Points, in no order, along strands that fork and pass close to each other.
Two points are linked if the straight distance between their rows is under 47.8. Some points are linked to none.
J_10: 14,-23,12,-2,-17,4,3,-26,14,-38,-15,2,8,3,4,13,-13,-18,14,18
J_182: 5,-19,-22,4,-13,-7,18,-24,-1,7,-16,3,18,0,9,6,14,-3,5,-23
J_576: 13,-7,-3,-51,2,6,-2,17,10,-5,-8,-6,-33,-10,-14,8,-12,-15,0,9
J_412: 2,-17,-14,17,-4,1,11,-16,6,5,-10,14,-3,5,-11,9,-3,-8,32,12
J_514: 5,1,2,22,-9,-15,19,11,9,4,9,6,28,-3,24,-8,-23,2,-10,20
J_494: 4,-13,13,-9,-12,-8,4,-32,16,-22,-15,-3,17,15,6,20,-15,-7,6,4
J_183: -8,7,-4,-7,8,3,-24,1,-14,5,-10,1,18,20,13,-4,25,-9,3,-17
J_869: 1,18,8,8,9,-13,-6,-1,-1,7,8,-8,23,-6,9,-15,16,7,-20,-23
J_255: 8,2,-1,-4,3,-9,1,9,7,13,19,2,-24,-14,-19,2,-4,4,8,-1
J_2: -1,23,5,-2,-23,12,-4,7,-3,-3,0,-22,23,7,2,-12,-6,10,-36,-25
J_719: -6,8,-8,18,-22,11,14,-5,-11,-1,8,-23,18,-5,-2,-13,0,24,-34,-14
J_717: 20,-6,22,-35,-7,3,-13,-6,21,-37,-5,0,-18,-2,1,7,-8,-23,11,7
J_246: 4,26,-1,0,21,-22,-7,3,12,1,11,8,30,10,14,-15,8,8,-16,-13
J_777: 7,-8,-14,1,-7,-22,4,-7,2,5,4,2,19,0,2,3,13,4,3,-29
J_594: 20,-11,3,-35,-11,16,0,7,16,-15,-12,0,-22,-11,-16,4,-14,-26,15,15
J_916: -6,33,0,-4,-3,21,-2,-9,-8,1,-9,-11,28,15,4,-21,-8,14,-22,-7
J_386: 1,11,-11,-8,-12,11,14,11,-8,-2,-6,9,-6,16,-8,-21,5,10,16,-1
J_590: -11,0,3,-6,-2,-7,3,-34,14,2,-13,0,30,13,15,11,-8,-2,-3,-10
J_848: -11,10,-5,4,-5,9,15,-27,13,14,7,-1,18,12,2,3,-16,12,-10,-10
J_181: -3,11,-11,-8,3,15,-1,6,-16,6,-16,1,0,19,4,-19,23,7,4,-1
J_502: -6,-24,-22,8,-2,0,-2,-18,2,11,-2,-9,3,-21,-3,3,-2,11,-7,-2
J_164: -7,-2,-15,8,-9,1,25,0,-1,5,-2,12,2,16,-7,-6,4,6,18,-1
J_305: -1,-1,-19,23,-9,17,17,7,-17,4,1,-7,13,-1,-18,-11,4,20,-20,-4
J_133: 13,19,-10,4,9,-4,6,0,-6,11,15,3,-8,3,-12,-14,26,34,-11,-7
J_804: -14,-27,-11,8,4,-8,22,-22,-1,-3,-17,0,11,4,14,20,18,7,4,-7
J_825: 14,13,-1,28,-6,-2,3,27,-13,-12,21,-4,7,10,-6,-12,-9,17,-28,1
J_236: 25,-13,-4,-12,0,-17,10,-10,3,-8,-12,-3,-22,-9,-23,6,15,-3,21,10
J_579: -12,-10,1,-23,-4,23,-3,32,5,1,-4,16,-38,-8,-6,-4,-18,-24,19,8
J_505: -1,13,-15,6,20,12,-23,-13,-14,18,-7,-6,11,2,5,-5,12,9,-17,8
J_905: 7,40,14,11,9,3,-9,22,4,-13,11,-4,27,7,3,-19,-10,-8,-29,-13
J_394: 22,34,-7,-7,8,1,4,13,-11,-1,13,-10,6,-14,2,-22,8,3,-22,-4
J_639: 0,-16,3,10,9,13,-12,-33,0,-19,-20,17,-10,0,-3,4,21,-9,32,2
J_15: 6,-4,9,-16,-15,-5,6,20,8,3,5,1,0,4,16,9,-27,-19,3,17
J_260: -19,0,9,-15,-11,19,-2,18,1,-2,4,18,-24,16,1,3,-19,-10,17,9
J_897: -12,12,20,-40,6,-3,-16,6,15,-14,-1,8,-6,13,16,8,-15,-8,0,3
J_161: -4,24,9,15,0,-5,11,3,-15,13,8,-17,4,16,-18,0,10,12,-13,-15
J_595: 9,1,30,-28,9,-12,-18,-6,21,-25,-5,-3,-6,-2,8,16,-10,-19,5,1
J_221: 12,-5,-13,-11,10,-8,-14,19,4,2,13,13,-18,-17,2,-4,-4,-13,11,3
J_510: -17,9,15,-27,10,-8,-2,4,-3,-2,5,6,-4,15,14,-2,3,8,-2,-3
J_296: -15,-16,-11,-5,-14,22,-10,-16,0,6,-15,-2,-6,-4,-4,-1,-11,-11,15,7
J_608: 1,5,10,4,28,-18,-3,-18,-3,0,-1,-10,14,7,4,21,14,0,-5,6
J_55: 11,-20,-8,5,8,6,-6,-12,3,-19,-13,17,-10,0,-10,3,-1,-16,30,24
J_281: 11,17,1,-5,27,-10,1,6,-2,-6,0,-4,16,-4,16,6,-8,-9,-4,29
J_204: -7,-7,2,25,-15,7,3,35,-1,1,23,7,-16,-9,-11,-15,-13,0,-8,3
J_912: 0,10,0,8,21,-10,11,-19,-20,10,-22,-17,20,13,8,16,28,-1,1,-1
J_288: -7,-13,-7,-5,13,-1,-19,-16,-6,9,2,-10,-9,-22,3,3,7,7,-1,13
J_195: -9,6,16,38,-19,24,3,31,-4,-10,25,16,-13,-10,-4,-17,-21,12,-15,-8
J_176: 16,21,-4,2,8,9,2,0,-10,23,-7,-8,2,-4,-9,-22,33,21,-9,-29
J_243: -19,-13,-7,8,-15,-5,4,-9,9,12,4,-6,13,2,1,16,-17,10,-6,-5
J_999: 18,-21,14,-3,-17,-7,0,4,10,-18,-5,6,-5,4,10,13,-19,-23,12,23
J_748: -5,19,-1,-7,7,16,-20,-18,0,13,2,-7,16,-4,10,-14,-6,0,-13,-6
J_431: -6,-34,4,13,-12,-2,-15,-16,9,-11,-6,7,-10,-7,-1,24,-7,-15,16,3
J_35: 14,8,-19,4,-7,-4,4,-9,2,24,-3,-8,5,-7,-14,-12,21,9,-1,-28
J_567: -4,-20,8,-5,10,4,-26,-18,-8,4,-9,-8,-18,-16,0,16,22,2,6,-6
J_143: -3,13,0,37,-18,23,-8,6,3,-9,24,17,-8,-2,-6,-17,-17,24,-20,-17
J_920: -15,-17,-5,3,-5,-10,18,-10,-15,9,-11,-22,3,9,2,17,24,11,-6,-18
J_378: 3,19,4,8,-4,4,14,9,0,5,3,-1,27,-4,15,-16,-23,-6,-10,6
J_303: -6,0,18,2,-15,-20,17,18,-5,-1,2,-12,2,3,-2,7,1,-11,10,-12
J_361: -12,-6,26,-7,12,-5,-22,-13,10,-8,11,5,-22,7,4,24,-18,-2,7,22
J_727: -2,-6,-21,11,4,-10,22,-6,-2,16,11,6,-7,0,-18,-1,18,36,-2,-8
J_78: -8,-16,2,14,-11,-20,28,11,-15,-2,0,-13,3,11,-4,20,0,-7,9,8
J_45: 5,-37,-14,-3,-9,3,-29,18,3,6,3,12,-24,-9,-23,12,-9,-9,9,13
J_211: 13,-21,3,8,11,4,-18,-37,-1,-11,-24,-3,-9,-15,-6,11,28,-4,13,1
J_868: 5,1,-6,-3,2,-8,8,-17,-15,12,-22,-12,5,21,-14,11,30,7,9,-10
J_483: 6,-7,-10,-11,-14,-1,11,28,2,-1,2,5,-11,-1,-3,-8,-20,-2,1,24
J_469: 6,-6,27,-21,-6,-14,-8,-29,18,-26,-5,-5,7,-5,7,14,-7,-2,-2,2
J_244: 3,-22,-5,5,-16,1,9,44,4,9,9,8,-25,-11,-7,-4,-15,-10,3,17
J_522: 18,40,7,-10,11,8,-14,20,6,-1,11,-3,11,0,0,-21,2,-3,-34,-17
J_349: -3,6,8,-10,-4,0,9,20,-19,3,-6,-14,-5,-7,-11,-3,6,-22,14,-3
J_895: 15,-25,-8,-14,7,2,-16,13,13,-10,3,17,-38,-11,-20,14,-13,-17,11,23
J_588: 1,7,5,17,4,-6,21,3,10,16,14,-4,-7,-25,-9,-1,-13,8,9,9
J_420: -1,34,15,27,12,-13,-1,13,5,-4,12,11,30,10,8,-17,-12,6,-17,-10
J_224: -2,-9,17,10,8,-14,14,6,10,5,16,0,-13,-14,11,6,-19,6,8,21
J_67: -6,10,6,-37,1,19,2,14,-4,-2,-17,-11,-16,-11,-2,-10,2,-15,15,-3
J_940: -1,5,-19,37,0,19,14,-7,-18,5,-15,-9,11,12,-13,1,27,16,-20,-14
J_885: -13,8,16,2,11,-13,-4,-11,13,-2,-1,17,19,-3,14,0,11,-6,15,-23
J_268: -10,-7,15,12,8,-9,-3,-14,14,11,9,2,-9,-3,8,26,-21,-1,11,25
J_704: -16,1,-3,-23,-4,9,-15,2,0,2,8,11,-20,10,2,-4,-4,5,9,-2
J_767: -7,-41,-3,10,-9,-7,-11,-1,2,3,-1,1,-19,-19,-17,13,-5,-2,11,12
J_973: -2,3,-14,23,20,0,20,-15,-18,8,-8,-18,18,-6,2,7,18,5,-6,13
J_977: -15,4,18,-17,9,-18,-3,-12,6,-4,-3,5,-4,3,14,6,9,0,15,-15
J_834: 4,-13,3,10,1,-7,-21,-17,7,-11,-6,14,11,6,6,18,-4,-26,16,-6
J_319: 1,16,8,-37,4,2,-6,11,3,5,2,-13,-26,-3,-6,5,-6,-15,-2,1
J_580: 14,-7,-26,-28,-8,1,-10,18,-10,4,2,9,-5,1,5,-21,15,19,-15,-1
J_900: -9,11,0,2,7,21,-11,17,-8,13,15,-3,-12,-23,-6,-23,10,-1,-6,-14
J_223: -17,-2,-6,9,8,6,8,-14,-8,10,-2,4,9,-6,12,-9,21,22,-4,-11
J_172: -14,-9,-10,-15,-8,17,2,32,-4,1,-5,13,-22,-11,-13,-20,7,-7,13,2
J_170: 6,1,-7,5,13,-6,-19,-8,-12,1,-10,9,22,15,14,3,5,-21,11,2
J_826: 9,22,-1,-15,9,-4,5,19,-3,-5,9,-8,8,-5,9,-14,-8,-7,-15,13
J_382: 6,-9,11,20,-20,-12,11,16,17,6,10,7,10,5,26,2,-34,-11,0,19
J_267: -9,6,-8,28,-5,13,1,11,-8,-5,25,19,-5,-6,-3,-21,3,30,-11,-19
J_775: -21,12,-2,19,7,9,-2,-5,-6,4,11,7,4,10,-1,-14,5,26,-9,-6
J_465: 4,-13,13,-16,-1,-10,-10,5,12,-11,5,2,-40,5,-10,24,-17,-8,9,19
J_50: -13,7,-25,27,15,18,16,-19,-14,16,-17,-18,21,10,0,6,25,11,-17,-7
J_489: 14,-1,12,3,16,-25,2,3,-5,-10,2,-8,7,0,8,14,-4,-15,4,16

Follow the links from the first point to the second, and from the first to the third. Name the last point that the two ways share.
J_834, J_510, J_826 | J_494
J_505, J_897, J_195 | J_15
J_288, J_246, J_223 | J_15
J_260, J_382, J_170 | J_494
J_55, J_489, J_246 | J_826
J_777, J_50, J_243 | J_912

A fork is a point with three links. Follow the links from the first point to the second and name the forks in between, in order.
J_869, J_483 | J_826, J_15
J_848, J_223 | J_494, J_15
J_244, J_608 | J_15, J_826
J_897, J_973 | J_595, J_494, J_15, J_826, J_912
J_469, J_608 | J_494, J_15, J_826
J_268, J_10 | J_494
J_826, J_510 | J_15, J_494, J_595
J_260, J_223 | J_510, J_595, J_494, J_15
J_777, J_246 | J_912, J_826
